A landscape with many valleys, sampled at points; each row gives a point and its height.
A ball rolls from a point to the lowest of its 6 nearest points, and stops where none of them is lower. Distance is the straight distance between rows; heights are no part of it.
q_311: [ 0.96 -1.19  3.75  3.57  2.02 -3.12 -0.74 -0.29 -0.62]  h=372
q_712: [ 0.94  1.12  1.36 -4.59  0.27  3.57  2.87  1.15  1.44]  h=142
q_517: [ 1.17 -4.16  5.41  2.82  2.21 -3.71 -0.93 -3.80 -1.45]  h=502
q_898: [-1.17 -2.69 -3.14 -4.82 -3.74  1.83  1.84 -7.95 -1.80]  h=264
q_544: [-0.28  1.02  6.83  0.68  2.50  0.59  3.80  2.51  0.72]  h=294
q_405: [-0.41  1.66 -2.35  1.30 -0.27 -0.10 -1.52  3.30  1.47]  h=356
q_717: [ 0.72 -3.02 -0.79  1.29  0.14 -1.38 -2.62 -2.09 -1.50]  h=362
q_492: [ 0.37  2.93 -1.90 -6.25 -1.18  4.43  1.96  0.50  2.96]  h=351
q_613: [ 0.30  1.54 -1.89 -0.61 -0.36  0.83 -0.50  2.27  0.91]  h=507
q_388: [-0.54  1.62  4.81  1.92  1.77 -0.45  2.29  2.97  1.09]  h=517
q_597: [ 0.82 -2.91  3.82 -0.47  1.34 -0.77  0.93 -2.42 -2.68]  h=676
q_611: [ 0.66  0.74 -0.96 -3.58 -0.75  1.81  0.91  0.05 -0.25]  h=496
q_494: [-0.33 -2.90 -4.77 -2.01 -3.20 -0.11 -1.69 -6.68 -1.95]  h=125
q_771: [ 0.70 -2.17 -4.08  2.81 -1.43 -2.58 -4.53 -0.81 -0.66]  h=389
q_965: [-1.11  2.29  6.93  2.29  2.62 -0.56  3.04  2.88  0.98]  h=348
q_886: [ 1.41 -5.95  0.30  1.08  0.49 -1.46 -1.13 -5.96 -2.63]  h=450
q_91: [-0.39  0.62  5.50  2.45  2.13 -1.93  1.56  1.71  0.04]  h=91
q_721: [-0.25 -0.91  2.28  3.32  0.88 -2.66 -1.43  0.98 -0.13]  h=323
q_563: [-0.28  0.75 -4.10 -1.16 -1.70  0.06 -1.51  0.70  0.11]  h=432
q_609: [ 0.85  0.30  3.97 -2.51  1.88  1.99  3.39  1.25  0.37]  h=239
q_871: [-1.20  2.09  5.22  4.02  2.10 -1.82  1.21  2.99  0.81]  h=811
q_833: [-1.20  3.58  2.49  2.93  1.58  0.75  2.25  5.12  3.14]  h=464
q_796: [ 0.63 -1.39  1.27  4.79  0.87 -4.23 -3.27 -0.11 -0.29]  h=253
q_496: [-0.24  1.56 -5.24 -2.40 -2.76  1.14 -1.63  0.76  1.03]  h=339
q_152: [ 0.46 -0.12 -0.35 -2.25 -0.01  0.50 -0.05  0.39 -0.96]  h=726
q_391: [ 0.66 -2.12 -2.51  1.58 -0.15 -1.87 -2.68 -0.62 -1.52]  h=312
q_938: [-1.04  0.89  4.09  5.53  2.01 -2.50 -0.47  1.90  0.46]  h=583
q_375: [-3.09  6.01  2.88  6.36  2.83  0.05  2.45  5.47  3.17]  h=350
q_590: [ 0.50  0.07 -2.37 -1.29 -1.12 -0.08 -1.40  0.37 -0.44]  h=542
q_904: [-0.41 -1.22 -3.40 -4.35 -3.25  1.99  0.54 -4.68 -1.72]  h=396
q_115: [ 1.86 -4.56  1.14  2.93  1.19 -3.76 -2.72 -4.11 -1.70]  h=416
q_696: [ 0.73 -1.54  0.77 -1.20  0.50  0.28  0.17 -2.04 -2.03]  h=644
q_694: [-0.22 -1.72 -6.21 -1.55 -2.78 -0.97 -3.03 -4.19 -1.00]  h=228
q_264: [ 0.76 -0.87  3.37 -0.25  1.06  0.17  1.21  0.36 -1.30]  h=221
q_230: [ 0.25  0.78  2.76  1.75  1.35 -0.43  1.17  2.53  0.40]  h=880
q_532: [ 0.05 -1.95 -0.30 -3.78 -1.19  1.69  1.37 -3.26 -2.58]  h=563
q_971: [-0.40  0.35  0.20  1.02  0.41 -0.40 -0.64  2.62  0.39]  h=615
q_404: [ 0.19  3.44 -4.07 -2.81 -1.50  2.82 -0.40  3.00  2.74]  h=181
q_573: [ 0.15 -0.36 -1.02 -5.69 -0.39  3.49  2.30 -2.10 -0.30]  h=461
q_616: [ 0.06 -2.03 -3.30 -1.73 -1.35 -0.26 -1.22 -3.97 -1.81]  h=49
q_525: [ 0.17 -0.92 -5.16  0.23 -2.22 -0.30 -3.70 -1.29 -1.40]  h=317
q_568: [ 0.19 -1.06 -0.75 -3.19 -0.82  1.42  0.73 -1.92 -1.30]  h=649
q_237: [ 0.09  0.11 -7.64 -1.42 -4.06 -0.30 -3.02 -2.80 -0.39]  h=241
q_993: [-1.85  3.03  2.10  7.33  1.30 -2.46 -0.54  4.18  1.49]  h=509
q_789: [-0.01  1.70  1.69 -2.11  1.41  2.17  2.11  2.81  1.17]  h=335
q_810: [-0.64 -1.37 -1.40 -6.27 -2.51  3.36  3.19 -4.79 -1.43]  h=541
q_748: [ 0.21  4.18 -3.28 -4.20 -0.32  3.42  0.88  3.31  4.17]  h=295
q_364: [ 0.54  2.80 -2.84 -3.82 -1.40  3.21  1.10  1.47  2.56]  h=306
q_268: [-0.12 -0.12 -1.05  4.08  0.60 -1.94 -2.58  2.00 -0.14]  h=160
q_348: [-0.25 -0.15  0.52  7.41  1.10 -4.34 -3.78  2.29  0.89]  h=273
q_598: [ 0.53 -0.87  0.86 -5.52 -0.07  2.69  2.67 -1.76 -1.26]  h=377
q_621: [-0.39  2.63 -0.68  1.49  0.42  1.31  0.22  4.57  2.07]  h=192
q_308: [-1.93  5.00  1.04  5.29  1.46 -0.05  1.39  5.80  3.39]  h=176
q_43: [ 0.77 -4.50  0.18 -0.46  0.08 -1.02  0.15 -4.56 -2.76]  h=434

For each start below, name every point that the ball comes to, in order.
q_525: q_694 q_616
q_696: q_264 q_91
q_152: q_611 q_712
q_597: q_264 q_91
q_810: q_898 q_616

For each start below, name the point where the ball stops.
q_517: q_268
q_568: q_712
q_563: q_616
q_115: q_268
q_886: q_616
q_532: q_712
